Points on a hilly landscape, in no order, each with its height.
A ball rolls from a point to whichever of its 2 nearest points has the largest drop for the distance, and stops where none of them is lower. Distance is the straight distance between rows; heights are no part of it.
k300: [149  61  86 118  39 134 141 138 164 109  73 173 141 156 104  85 121 104
 123 180 138  78]  height 280
k424: [ 95 172 137 180 177  95 145 102  77 136 141 108 122 106 119 115 116 158
 143  75 153 109]  height 44
k19: [130 152 117 133 168 137 123 130 149 108 134 115 163 127 117 190 132 162
 138 124 123 144]  height 508
k697: [162  70 123 132 113 122 123 190 167  91 115 138  98 125 147  88 126 173
 141 114 159  49]  height 541
k816: [ 92 144  88 168 161 113 143 145 111  92 148 177  91 143 118 143 154 172
 164 103 178 119]  height 592
k37: [179  76 141 142  86  79 136 130 141 173  63 119 125 143 131  66  74  98
  70 135 142  74]  height 191
k947: [136  82 184 146  84  93 141 149 169 133  85 115 127 126 115  92 111 171
 112 127 179 129]  height 453
k509: [ 71 154  74  80 117 124 145 125 117 101 130 134 141 136  91 155 155 157
 102 171  75 160]  height 235
k47: [195 170 145 162 204 104 163 117 154 122 206 135 130 136 132 146 156 138
 155 139 143 153]  height 439
k559: [140 138 159 106 112 128 147 101 143 174 113 112 166 137 141 148 105  53
 109 131  83 175]  height 265
k619: [157 175 135 137 221 126 165 106 102  97 164 139 125 127 131 166 130 140
 158 107 130 139]  height 507
k958: [ 98 150 141 207  95  80 172  95 138 149 168 140  58 126 112  70 141 137
 137 116 147 123]  height 581
k581: [162  64 164 128  76  92 120 160 171 125  78 134 152 141 112  91  89 141
  85 139 174 110]  height 471
k984: [150 157 151 109 190 131 155  83 118 122 126 107 136 149 107 185 122 125
 147 154 150 172]  height 573
k378: [130 120 145 167 115  94 155 123 135 154  88  74 109 102 124  79 117 160
 108 112 164  74]  height 128
k766: [133 110 136 147  67 142  94 131 140 142  97 216 163 155 133 130 118  68
 145 126  96 158]  height 730
k539: [ 90 122  77 136 101 161  84 127 121 111  99 130 142 113 107 134 105 128
 128 144 133  90]  height 703
k874: [ 97 169 147 146 140  85 153 136 124 158 133  81 115  98 130 108 119 153
 127  94 131 159]  height 618
k656: [ 91 133  91  96 132 166 124 169  78 103 148 114 140 116 158 128 140 121
 103 108 149  85]  height 627
k502: [188 139 162 114 180 153 105 109 152 152 137  84 152 121 148 158 126 110
 111 129 111 137]  height 326
k314: [103 118 104 139 123 143 117 159 135  92 104 132 111 111 115 126 129 182
 136 126 168  79]  height 243
k44: [129 106 128 138  57 137 128 129 161 108  72 144 172 124  97  91 104 128
  87 157 160 108]  height 149
k817: [165 130 183 135 156 109  97 121 148 170 133  96 115 118 160 140 127 133
 135  91  93 174]  height 630
k872: [112 118 131 149 139 141 108 162 133 101 152 147  86 127 154 157 152 158
 168 104 163 136]  height 319
k293: [123  91  89 100 127 167  62 143 129 128 117 129 122 139 146 173 128 120
 133 128 110 113]  height 717
k17: [182 158 135 100 163 176 171  83 120 134 147 115 164 126 138 150 111  54
 134 171 106 111]  height 484
k884: [149 135 130 118  83 164 141 113 146 119 128 194 191 146 129 143 162  69
 170 153  83 185]  height 118
k180: [116  92 176 120  76 119 103 122 148 173  98 157 178 166 130 155  97  83
  95 112 105 167]  height 770
k230: [ 95 151 121  95 116 111 126 117 101 186 103  64  76 123 114 107 127 136
 136  97 115 163]  height 393
k553: [103 146 169 165 108 110 147 114  83 161 174 115  64 103 148  58 154 137
 144  62 110 108]  height 686
k118: [128 142 145 131 188 127 136 117  57 144 176  74 155 127 151 151 139 116
 131  97 155 121]  height 203
k70: [112 104 152 135 118 138  92 166 146 101 114 141 105 121 139 142 122 160
 141 116 168 150]  height 292
k878: [145 165  41  82 184 140 142 116 101 113 167 116 157 140 114 159 154 123
 111 172 103 117]  height 232
k668: [173 148 136 127 230 135 151  94  72 140 175  92 153 146 127 162 149 129
 140 119 151  95]  height 230
k22: [115 136 130 148 144 127  97 123 123 158 123  77 154 106 139 154 102 118
 120 104 130 126]  height 562
k399: [104  72 140 139 105 116  96 144 118 178  93  96 114 130 136 111  82 104
 121 113 169  90]  height 257
k512: [125 115 162 114  94 136  69 139 144 117  94 158 168 128 127 133  86 118
  82 118 112 166]  height 448
k829: [140 185 125 121 203  97 170  93  85 132 150  86 157 113 119 150  88 118
 126 127 130 151]  height 566
k5: [120  86 138 105  60 144  87 131 145 138 105 202 180 176 126 160 114  92
 110 122  93 148]  height 750
k548: [ 97 158 140 150 134 141 177 154 141  77 129 169  88 122 132 131 152 169
 142  97 152 108]  height 422
k536: [174  73 112 147  76 109 126 138 138 143  79 158 143 142 133  71  80  70
  94 149 159  56]  height 224
k806: [141 154  56 114 155 156 140 113 121 129 159 116 179 142 124 176 144  83
 125 168 122 119]  height 258
k568: [101 142 175 176 106 124 136 124 164  84 151 177 119 121 112 141 140 176
 158 104 132 159]  height 444
k313: [ 94 118 100 127 123 122 116 174 138  89 157 160  83 134 127 149 172 196
 154 131 134 149]  height 344
k873: [189  64 115 122 103 117 143 148 167  88  75 118 131 137 129 107 116 152
 111 146 165  64]  height 539
k440: [ 93 121 140  67  85 166 103 122 135  84  99 155 156 137 108 153 136 147
 110 142  99 163]  height 293
k208: [150 154 197 129 168 117 166  88 149 125 135 107 146 130 109 180 131 161
 149 120 101 171]  height 502
k729: [ 77 150  73 122 170 121 146 147  92  91 132 159  79 141 110 142 162 186
 141 112 148 109]  height 600
k868: [119 119 185 172  96 105 151 133 162 103 104 135 108 119 106 100 134 187
 135 127 184 139]  height 468
k634: [174 150  95  60 210 130 170 110 139 108 147 143 131 160  67 146 161 172
 114 193  85 120]  height 506
k707: [ 94 162 136 130 118 113 133 106 104 168  99  71 129  94 119  82  92 109
 101 115 118 127]  height 764
k681: [ 82 169 124 137 124 126 148 111 105 129 109 103 146 107 109 126  94  95
 108 144 167 150]  height 531
k665: [ 90 144  67  99  84 155 136 141 125 109 133 156 150 135 126 143 149  88
 131 172 112 161]  height 119
k364: [ 98 163 122 107 123 156 164  97 118 106 117 138 168 134 109 175 109  83
 135 159 126 165]  height 212
k714: [133 160 134 104 168 153 104 125  92 103 145  98 146 103 154 144 109  96
 117 139 148 161]  height 598
k292: [119  78 146 117  99 123  97 177 149 114  94 135 119 129 129 117 101 143
 118 133 187 129]  height 260
k88: [102 130 212 122  97 122 145 141 155 102 107 139 149 123 122 124 126 169
 113 100 150 178]  height 561
k499: [119  94 151 114 112 129  97 151 150 141 116 115 154 147 143 173 114 114
 116 128 150 180]  height 366
k422: [103  84  64 117  64 143  91 156 130 130 100 177 114 130 126  83 119  98
 122 155  88  77]  height 678
k801: [151 145 184 103 152 146 129  90 152 109 122 111 178 132 104 185 123 152
 134 134 101 168]  height 477
k585: [191 166  99  75 209 167 150  86 110 104 152 132 141 134  91 144 126 120
 129 193 119  97]  height 515
k430: [163 153 141 125 193 121 169 104 153  96 155 153 154 164  87 192 159 181
 156 128 119 157]  height 467
k747: [118 162 122 103 161 107 143  84  92 183 123  54 100 124 107 136 125 137
 151 113  94 157]  height 364
k676: [ 94  76  84 101  36 121 110 141 154 118  99 165 141 137  93  77 134 146
 102 184  87 105]  height 153
k419: [ 86  98  62 128  61 120  98 148 137 146 117 168 122 118 131  84 141 108
 122 168  47 110]  height 662
k695: [102 136 154 117 114 129 147 127 142 161 104 104 150 126 143 149  99  80
 101 111 113 153]  height 321
k444: [103 132 116 149 143 156 119 146  64  79 152 146  98 114 131  98 160 179
 141  95 165  64]  height 207
k652: [ 63 127  66  91 108 143 130 143 101 115 112 126  89 122 126 113 148 135
 101 163 114 101]  height 619
k586: [117 192 133 121 158  72 175 121 105 153 163  86 100 107 127 107 121 150
 144  94 109 182]  height 602
k664: [113 110 177 150 114 132 110 142 162 126  78 127 121 106 122 123  96 160
 116  92 132 110]  height 564
k127: [110 138 140 115  85 102 124 124 129 182  74  98 115 116 114  65  93 106
  77 112 107 140]  height 778
k811: [ 97 112  92 115  58 150 108 152 136 117 117 176 160 141 127 127 133  81
 127 161 135 165]  height 170
k686: [126 119 155 133 145 126  94 140 137 132 128 104 128 128 143 171 124 139
 145 128 162 178]  height 329
k110: [ 96 157 185 172 130 101 154 117 136 118 120 131  90 113 109 107 130 163
 149 113 162 170]  height 485
k171: [150 114 160  97 109 154  81 117 151 121 113 148 187 143 129 166 112 103
  98 134  92 178]  height 407
k745: [100 157 135 162 137 111 155 129 151  81 157 181 138 141  98 167 152 190
 157 100 127 159]  height 426
k583: [117 115  64  95 122 149 103 108 137 146 136 119 129 137 120 159 175 121
 122 188  47 131]  height 740
k572: [100  98  79  84 128 151  81 135 125 133 120 119  99 131 133 166 156 142
 119 154  65 123]  height 728
k894: [143 144  63 123 105 157 129 110 133 126 144 163 151 135 120 135 189  93
 182 183  67 161]  height 102
k796: [126 130  94 125 144 140  84 178 137 109 152 114 148 109 159 157 129 154
 124 105 129 125]  height 706
k744: [101 182 106 157 106  79 159 127 117 161 180 108  67 113 115  70 154 157
 155  81 111 148]  height 644
k451: [107 161 126 107 144 160 100 141 120  72 117 132 123 102 126 145 121 154
 125 129 134 157]  height 565
k932: [162 146 100 101 155 148 149  88 149 120 147 132 185 167  70 177 148 115
 131 202 136 151]  height 225
k153: [114 133 149 188 133  98 168 119 102 150 133  96 100 107 128  77 137 165
 133  83 172  66]  height 101
k750: [195  67 165 137 119 105 115 162 147 103  90 137  87 127 156  75 108 145
 117 126 184  88]  height 585
k55: [121  94  98 134 106 140 126 145 139 105  81 115 118 121 101 112 109 155
 125 152 192  61]  height 261
k29: [125 125 173 175 108  90  95 142 142 162 140 124  79  98 152  75 117 150
 138  76 111 141]  height 756
k774: [106 130 180 180 106  92 135 112 160 161 151 124  85 124 127 131 142 157
 164  86  93 168]  height 546
k169: [165  88 184 148 100 114 111 170 172  92  99 167  94 119 143  77 117 164
 119 114 166 117]  height 599
k41: [154  84 105 100  71 132 106 169 156 100  76 172 137 134 122  83  99 132
  70 153 130  85]  height 501
k720: [162 158  73  79 224 124 168 115 122 102 154 143 122 153 102 167 170 173
 127 149  83 116]  height 495
k375: [102 106 163 118  68 101 116 116 136 196  83 129 140 155 117 120  95  83
  96 117  97 174]  height 789
k752: [158 163 109 137 182 130 119 105 138 129 147  87 182 121 110 176 118 131
 126 147 128 139]  height 523
k600: [ 97 120 181 152 117 116 129 125 158 147  98 112 136 122 114 155 114 171
 138  90 122 145]  height 547
k71: [174  89 131 174 120 130 135 142 110  78 149 133  95 108 149  68 152 166
 146 115 190  43]  height 560
k844: [181  78 152 149 103  68 152 143 138 168 112  90  63 125 152  43 134 153
 128  97 150  87]  height 652
k538: [133 162 134 168 215  74 183  79  73 140 180 144 103 148 126 129 136 118
 170  75 134 150]  height 542
k391: [108 156 130 187 168  76 161  87  84 161 200 137  82 146 134 124 150 121
 166  84 137 147]  height 554
k165: [195  74 161 182 113 108 132 131 137  99 131 129  74 114 162  59 132 145
 153 121 183  79]  height 571
k887: [117 118 161 200  92 133 136 132 165 100 156 175  76 113 145 107 133 137
 148 108 149  90]  height 294
k763: [123 144 111 126 126 160  99 122 139 125 119 118 174 111 135 162 103  93
 113 128 104 127]  height 583
k365: [113  78 114 126 118 149  63 158 136 137 100 128 129 127 140 151  89 126
 129 108 131  86]  height 705
k759: [105  93 114 114  74 137  90 163 142 114 103 147 144 134 124 117 103 107
 108 162 177 148]  height 223
k843: [145  92 106 136 116 137 134 169 136  77 134 141  70 111 148  77 161 184
 140 121 154  46]  height 551
k7: [147 156 131 179 183  96 141 123 132 129 197 131 119 136 146 164 151 137
 164 109 153 160]  height 465
k345: [133 135 133 127  93 150 136 116 149 140 125 154 184 142 142 152 125  52
 132 143 100 177]  height 193
k741: [142 134 107  70 149 164 145 131 150 109 139 119 153 157 121 192 165 129
 120 162 103 148]  height 409
k513: [126 181 133 148 139 103 152  82  86 159 209 115  64 114 134  95 150 130
 172  78  71 150]  height 663
k642: [ 97 120 157 132 119 107 129 142  76 180 131  71 104 110 152  78 128 136
 114  66 138  99]  height 675
k64: [102 116 174  97  86 148 124 150 147  83  88 152 140 131 119 121 130 157
 104 129 166 160]  height 577
k297: [ 95 152 138 202 149 100 152 117 127 118 162 164  92 134 123 143 138 149
 163 100 168 144]  height 580
k992: [221  55  95 105 109 106 114 148 129  95  89 134 135 154 144  85  86 101
  96 157 153  50]  height 563
k266: [142 164 155 160 172 107 175 107 154  95 176 165 142 145 114 180 148 161
 162 109 118 170]  height 449
k660: [174 147 129 126 157 149 147  81 155 158 143 101 176 146  92 159 130  80
 132 195 137 138]  height 259
k976: [142 113 156 203  92  84 171 116 151 145 157 125  62 115 144  58 145 141
 134 116 163  96]  height 593
k403: [112 143  97 101 160 126 132 155 133  90 149 142 111 143 126 174 173 183
 139 135 120 162]  height 365
k33: [150 152 134  94 155 117 143  74 117 193 127  55 118 132 112 138 126 102
 137 151  94 169]  height 331
k818: [ 97 149 116 148 176 153 127 128  62  84 168 153 106 123 135 137 161 163
 158  76 144  89]  height 190
k59: [190 159 132 119 200 144 133 141 157 103 182 132 126 136 132 162 176 161
 146 142 131 136]  height 410
k494: [ 84 157 100  98 108 170 150 129 115  97 115 142 144 122 127 145 122  83
 119 152 137 145]  height 167
k496: [166 158 141 142 185 155 118 130 136 101 185 132 121 114 166 162 161 144
 157 104 113 133]  height 385
k170: [112 110  65 125  81 160  94 163 103 135 134 179 141 127 165 101 138  57
 137 127 113 105]  height 342
k994: [134 105 151 110  81 128  87 166 154 108  76 172 154 132 125 105  86 131
  62 126 131 128]  height 478
k329: [106  81  96  71  66 145  77 131 135 125 129 163 148 160 123 148 160 119
 122 174  80 175]  height 287
k908: [ 91 121 144 131  84 137 146 139 158 142  87 126 170 131 126 144  98 102
  97 117 131 126]  height 357
k573: [150 152 156 115 156 108 117 117 119 179 150  76  89 111 155 112 140 135
 143  79  75 165]  height 653
k837: [161 162  92 104 205 131 174  84  95 124 147 122 165 150 101 171 110  87
 129 170 148 134]  height 574
k603: [ 87 157  60  90 184 127 140 135  73  96 137 134 106 138 121 156 159 160
 125 128 124 124]  height 607
k980: [170  56  93  94 104 120 125 173 157  90  89 122 100 134 130  87 127 165
 117 150 138  48]  height 530
k974: [ 93 155 167 147 141 117 150 130 115 120 100 111  94 111 126 113 119 144
 126 119 194 151]  height 498
k922: [104  83  88 122  80 155  76 149 144 122  86 152 130 130 113 121  93 115
 126 139 123  80]  height 692
k144: [149  69 102 133  91 143 124 139 126 123  87 118 133 130 133  85 101 100
 112 151 182  42]  height 253
k39: [108 116 160 152 141 110 114 134 119 179 132  85  90 120 157 135 127 135
 153  83 140 140]  height 177
k708: [128 112 118 115 121 148 106 122 141 140 127 109 162 152 131 190 131  90
 131 162 152 173]  height 400
k852: [185 145 105  94 138 189 138 105 143 130 150 142 159 140 134 148 151  57
 137 183  94 119]  height 461
k923: [ 61 119 101  77  72 142 124 131 132  98 105 148 135 129  96 125 150 157
  96 167  83 144]  height 272
k195: [123  86  99 136  49 133  87 157 135 131  95 234 141 158 121 101 113  92
 145 138  96 122]  height 710
k253: [ 90 143 153 139 120 135 175 155 156 102  95 138 133 125 112 147 129 169
 120 101 157 115]  height 406
k492: [191 159 159 114 208 140 154 105 141 146 156  86 143 131 120 150 129 126
 131 154 136 120]  height 291
k858: [121 109 145 153  55 115 133 122 155 155  69 142 162 126 111  78  90  89
  91 144 145 123]  height 189
k304: [180 159 140 109 227 105 183  84 111 117 137 130 142 146  91 168 106 127
 140 156 153 162]  height 557
k126: [ 90  66 104  77  61 138  65 146 135 113 104 165 127 155 107 135 125 142
 119 166  98 149]  height 322
k361: [101 136 173 192 116 133 145 121 121 129 170 154  68 111 163 103 138 117
 151  86 147 106]  height 262
k72: [129 113 135 151  90  76 146 156 131 183 137  91  59 115 145  47 148 158
 137  86 145 111]  height 642
k680: [101 134 118 170  73 140 135 115 126 154  91 146 151 113 130  84 102  57
 131 136 143 114]  height 238
k783: [137 158  45 103 132 140 144 101 117 126 164 141 148 137 107 132 177  92
 141 212  72 154]  height 150
k523: [110 131  68 129 103 168 125 142 122 139 143 143 168 130 161 153 135  55
 133 131 114 112]  height 305
k632: [109  79 156 148 129 119  91 159 118 156 120 107  94 121 158 123 106 137
 151  92 174 102]  height 219
k328: [105 141 142 177 169 126 133 127  66 115 185 129 112 125 154 137 152 142
 160  69 165 112]  height 165
k968: [115  85 176 128  97  87  96 163 156 163 106 117 147 138 137 133  96 137
 103 106 144 172]  height 405
k435: [ 97 148 146 130 145 115 143 116  57 180 155  54 128 111 136 104 133 135
 126  66 116 107]  height 687
k835: [142 148 157 145 191 107 144 100  73 165 183  79 109 127 153 136 154 130
 158  93 133 139]  height 171
k556: [133 109 103 112  63 141 113 147 139 130 123 212 165 155 142 121 176  93
 163 142  71 183]  height 188
k217: [116 141 130 120 154 139 135 107  70 164 158  73 160 120 155 143 122  68
 118 115 141 126]  height 237
k576: [120 150 192 113 138 138 145 134 145  86 127 140 142 119 131 161 127 156
 136 110 127 192]  height 538
k248: [113 122 107  68 132 145 127 152 144 108 137 126 126 149 131 181 180 165
 117 150  98 167]  height 386
k27: [ 97  95  96 106  99 137 108 169 149  99  96 133 103 123 108 119 133 187
 119 144 127  87]  height 222
k563: [123 128 132 163 130 125 101 182 152 112 148 129 132  92 160 126 117 164
 130  80 138 108]  height 718
k677: [154 172 176 166 157 110 137 109 138 131 194 123 101 101 161 129 136 122
 153 107 102 183]  height 456
k693: [169 163  93  99 214 134 162 112 136 106 143 133 152 160  95 188 147 155
 136 143 123 120]  height 483
k277: [147  88 145 153  96 106 129 128 152 151  64 102 131 115 121  85  89 129
  95 123 153  69]  height 158
k31: [182 124 144 100 139 164 101 119 171 139 125 119 183 141 133 169 127  97
  99 150  94 146]  height 367
k251: [209 153 146 117 250 103 195  88 106 115 158 158 117 146 102 139 115 137
 157 141 155 138]  height 543
k518: [135  99 156 127 103 116  86 156 118 150  82 147 114 130 151  87  71  87
  75 119 161 115]  height 783
k587: [ 92 133 141 120 123 123 146 133 145  95 129 145 167 151  98 185 148 194
 143 111 143 161]  height 408
k725: [ 60 130  65  93 129 129 136 117  91 140 134 118  93 132 134 144 166 112
 112 180  73 130]  height 633
k257: [100 146 141 135 113 141 145 127 115 113  85 111 120 110 121 103 106 112
 101 139 191 119]  height 513
k989: [ 91 128  68 119  84 128 111 131 125 139 136 160 129 111 142 101 161 101
 121 174  27 150]  height 643
k154: [117 153 202 129 145 129 130 122 133 116 112 118 103 105 144 131 113 136
 135  98 119 179]  height 512
k905: [145 152 132 147 168 110 105  98 126 171 138  54 155 106 122 153 112 132
 128 119 106 146]  height 544
k249: [ 92 154  81 148 134 149  98 117  94 118 122 111 162 105 116 142 103 123
 119 125 148  94]  height 712
k234: [150 124 195 103 127 134 100  98 151 135 114 110 182 132 121 163 115 129
 109 122  99 189]  height 447
k893: [157 142  90 107 124 176  79 119 137 116 129 142 168 116 139 147 129  81
 113 145  70 133]  height 603
k38: [175  54  79  80  80 110 118 158 161  95  74 144 117 146 114  75 119 143
  86 176 103  62]  height 518
k194: [ 99 113  99 120 110 159 113 170 106 127 126 116 149 113 157 111 114 103
  91 111 165  71]  height 639
k32: [111 101  92 101 109 137  80 198 154 111 124 134 140 121 148 139 118 146
 100 117 122 128]  height 691
k488: [163 164 114  83 171 174 133  84 120  90 128 129 147 127 102 171 122 113
 134 178  99 140]  height 532
k605: [ 99 100 107 108  45 148 116 144 156 101  85 173 167 134 100 107 119 127
  98 151 114 118]  height 104
k117: [135 120 153 186 116 112 130 161 143 122 147 128 112  93 161  78 122 159
 133  85 168  78]  height 731
k66: [103 133 167 165 155 112 136 122  76 156 173 100  87 119 160 121 147 134
 161  76 152 127]  height 133
k736: [123 146  92 133 137 155 135 112  99 147 158 106 174 129 152 159 127  52
 133 141 138 123]  height 271
k580: [104 152 134 117 149 160  98 136  83  92 127 114 120  94 146 118 115 124
 118 119 170 128]  height 582
k338: [194 160 129  92 174 176 171  87 140 125 146 134 156 135  90 141 108  88
 136 205 117  92]  height 503
k555: [122 143 198 110 132 124 123  99 138 142 100  94 135 118 114 142 106 135
 127 112  96 193]  height 482
k500: [181 161 163 142 186 100 160  91 138 179 188  90  85 132 134 128 161 140
 166 115  87 146]  height 587
k504: [108 159  54  79 156 115 154 111 109 118 154 125 136 140 106 153 160 133
 103 193  68 155]  height 198
k598: [197  53 108 133  64 113 130 125 161 109  66 156 150 157 111  87  89  90
 113 178 155  82]  height 255
k892: [169 146 157 123 192 159 102 116 106 122 155  95 130 109 165 155 138 128
 141 107 121 125]  height 359
k179: [ 67 132  79 103 140 130 128 147  91 102 115 128  67 116 119 114 163 186
 113 142 122  90]  height 608
k389: [125 104 134 144  73 129  88 142 128 151  91 192 144 153 139 111  84  57
 111 130 129 137]  height 749
k102: [ 93  97 121 146 100 136  92 120 124 160  99 108 136 131 129 146  93  87
 135 137 157 126]  height 296
k158: [187 153 149 103 227 146 176  84 105 159 160  99 143 145  99 136 113 109
 131 167 152  74]  height 266
k148: [142 143 167 165 155 131 112 138 131 126 181 127 105 105 187 139 141 123
 149  79 120 146]  height 418
k622: [191 144 179 142 179 113 122 103 160 174 159  80 114 123 135 138 152 144
 151 121 102 154]  height 606
k237: [112 113 144 133  94 122 102 137 115 179 100 137 130 131 156 100  82  51
  88 113 135 126]  height 769
k211: [100 179 119 135 158 100 150  97  99 146 128  79 155 105 109 142  90 107
 121 136 137 164]  height 549
k643: [116 166  95  86 157 157 118 110 113  77 124 130 139 120 101 170 128 146
 127 157  96 152]  height 548
k310: [116 133 158 143 122 120 104 127 112 152  92  95 122  89 139  78  89 124
  93  93 138 100]  height 752
k546: [117  97 185 139  90  82 132 160 161 169  91 111 105 130 130  89 115 159
 109  98 146 150]  height 435
k705: [147  79  84 134  64 128  98 164 134 128  92 218 122 157 123  72  98  84
 131 150 112  66]  height 693
k904: [128 107 146 155 126 133 105 150 115 121 105 107 129  96 145  86 106 147
 110  93 168  61]  height 741
k672: [100 141 138  73 105 165 145 105 133  92 117 143 179 145 101 181 132 122
 123 147 103 166]  height 256
k247: [110 125 153 173 125 155 124 138  94  93 171 158  87 107 157  99 153 147
 154  82 165  75]  height 229
k882: [113 168 143 152 175 122 150 125 125 111 140 125 128 113 129 164 124 154
 147  95 139 143]  height 489
k901: [123  99 187 163  80 115 123 173 179 101 137 174 109 125 144 107 133 161
 139 102 160 148]  height 617
k240: [230  52 125 122 126  99 125 131 133  91  79 106 128 134 157  97  94 124
 113 135 160  67]  height 550
k95: [105 149 120 159  99 141 124  95 114 163 118 130 154 112 137 119 104  42
 147 141 120 150]  height 286
k607: [127 100  92 108  90 144  69 175 137 130 116 161 151 139 155 137 100  88
  98 127 116 127]  height 673
k516: [ 87 129 126 117 108 143 146 150 155 110 105 125 167 132 110 174 122 154
 115 117 138 133]  height 387
k376: [120 163 159 124 142 109 146 116  88 163 166  92  72 103 155  89 147 138
 154  62  85 148]  height 670
k383: [144 117 149 119  92  97 132 126 122 177  63  92  86 117 131  44 105 123
  72 114 138 114]  height 788
k742: [177 145 109 104 106 171 151  98 152 119 144 178 181 147 108 132 182  87
 171 193  65 157]  height 43
k20: [151  98 174 182 103  82 110 161 159 151 131 131  86 103 154  58 107 156
 129  88 140 102]  height 743
k423: [167 147 135 120 158 127 141  73 133 194 142  66 149 143 107 142 126  71
 132 178 123 152]  height 295
k414: [160 147  69  86 134 149 136 104 147 121 167 136 173 159  78 148 175 113
 123 222  97 147]  height 192
k869: [129 144 159 177 157  93 142  96 139 177 169 105  82 133 137 152 156 144
 178  95 102 154]  height 567
k87: [117 141 192 161 130 101 150 105 161 142 140 116 133 126 121 157 139 169
 155  90  94 177]  height 526
k755: [ 90 134 126 125 152 157 116 106  96 126 106 110 118 132 126 175 118 108
 142 134 169 136]  height 601
k814: [144 132  82  87 167 159  90 134 118 113 152 104 121 127 145 164 174 151
 121 152  85 120]  height 739
k116: [ 85 155 140 201 134  80 172 103 125 157 173 141  64 138 121 121 140 133
 162  96 148 144]  height 568
k550: [126 103  93 121  88 142  85 175 118 130 119 159 148 128 160  91  92  72
  83 124 149  83]  height 655
k993: [185 162 150 158 232  93 186  72 103 128 181 150 105 142 120 138 128 128
 172 115 126 143]  height 525
k121: [103 156 119 137 114  84 147 146 112 178 139  78  80 107 128  68 146 167
 135  81 135 135]  height 631
k822: [142 136 129 118 187 161 121  92 104 128 124 102 120 144 127 192 137 113
 150 144 155 137]  height 588
k684: [ 89  68  91  91  76 111  96 161 151 115  95 129 107 126  92  92 125 180
 107 175  96  97]  height 194
k810: [156 185 129 119 203  73 187 100  78 152 176  79 121 113 129 122 113 140
 142 104 105 159]  height 584
k332: [104 156  72  96 160 152 123 140  82 101 156 115 136 123 140 158 146 127
 120 128 138 114]  height 616
k620: [132 109 142 176  95 131 140 159 179  78 129 172  86 116 124 103 145 185
 151 120 153  89]  height 320
k455: [ 95  82  91  99  43 122  98 146 132 139 129 197 141 155 128 108 164 109
 135 171  59 173]  height 242
k286: [ 95 158 132 178 158 118 156 128 108 115 118 125 114 110 119 115 125 166
 138  90 181  80]  height 73
k765: [177 154 115  97 210 166 155  95  76 129 174  99 168 141 122 154 137  98
 124 146 132  75]  height 247
k645: [143 125  98  75 111 180 125 114 144 124 134 148 143 156 133 167 169  80
 129 180  82 153]  height 436
k527: [137  84 160 141 113  93 124 152 108 184 107  88  89 122 157  61 116 138
 108  76 150  65]  height 664
k28: [105 139  59 105 100 167  86 127 117 118 131 147 140 111 139 123 142  95
 119 152  60 122]  height 621

Where does a ball stop that starts at each point below?
k796 | k993
k705 | k882
k645 | k665
k810 | k665

Write out the way that a ball takes from each point below.
k563 | k796 > k32 > k607 > k550 > k194 > k656 > k332 > k603 > k729 > k816 > k297 > k116 > k391 > k538 > k993
k874 | k586 > k810 > k829 > k211 > k681 > k257 > k974 > k110 > k868 > k947 > k546 > k968 > k499 > k686 > k70 > k292 > k759 > k811 > k665
k580 | k451 > k643 > k488 > k585 > k338 > k17 > k852 > k645 > k741 > k248 > k403 > k313 > k872 > k70 > k292 > k759 > k811 > k665
k195 | k705 > k422 > k419 > k989 > k28 > k893 > k763 > k22 > k905 > k752 > k19 > k882
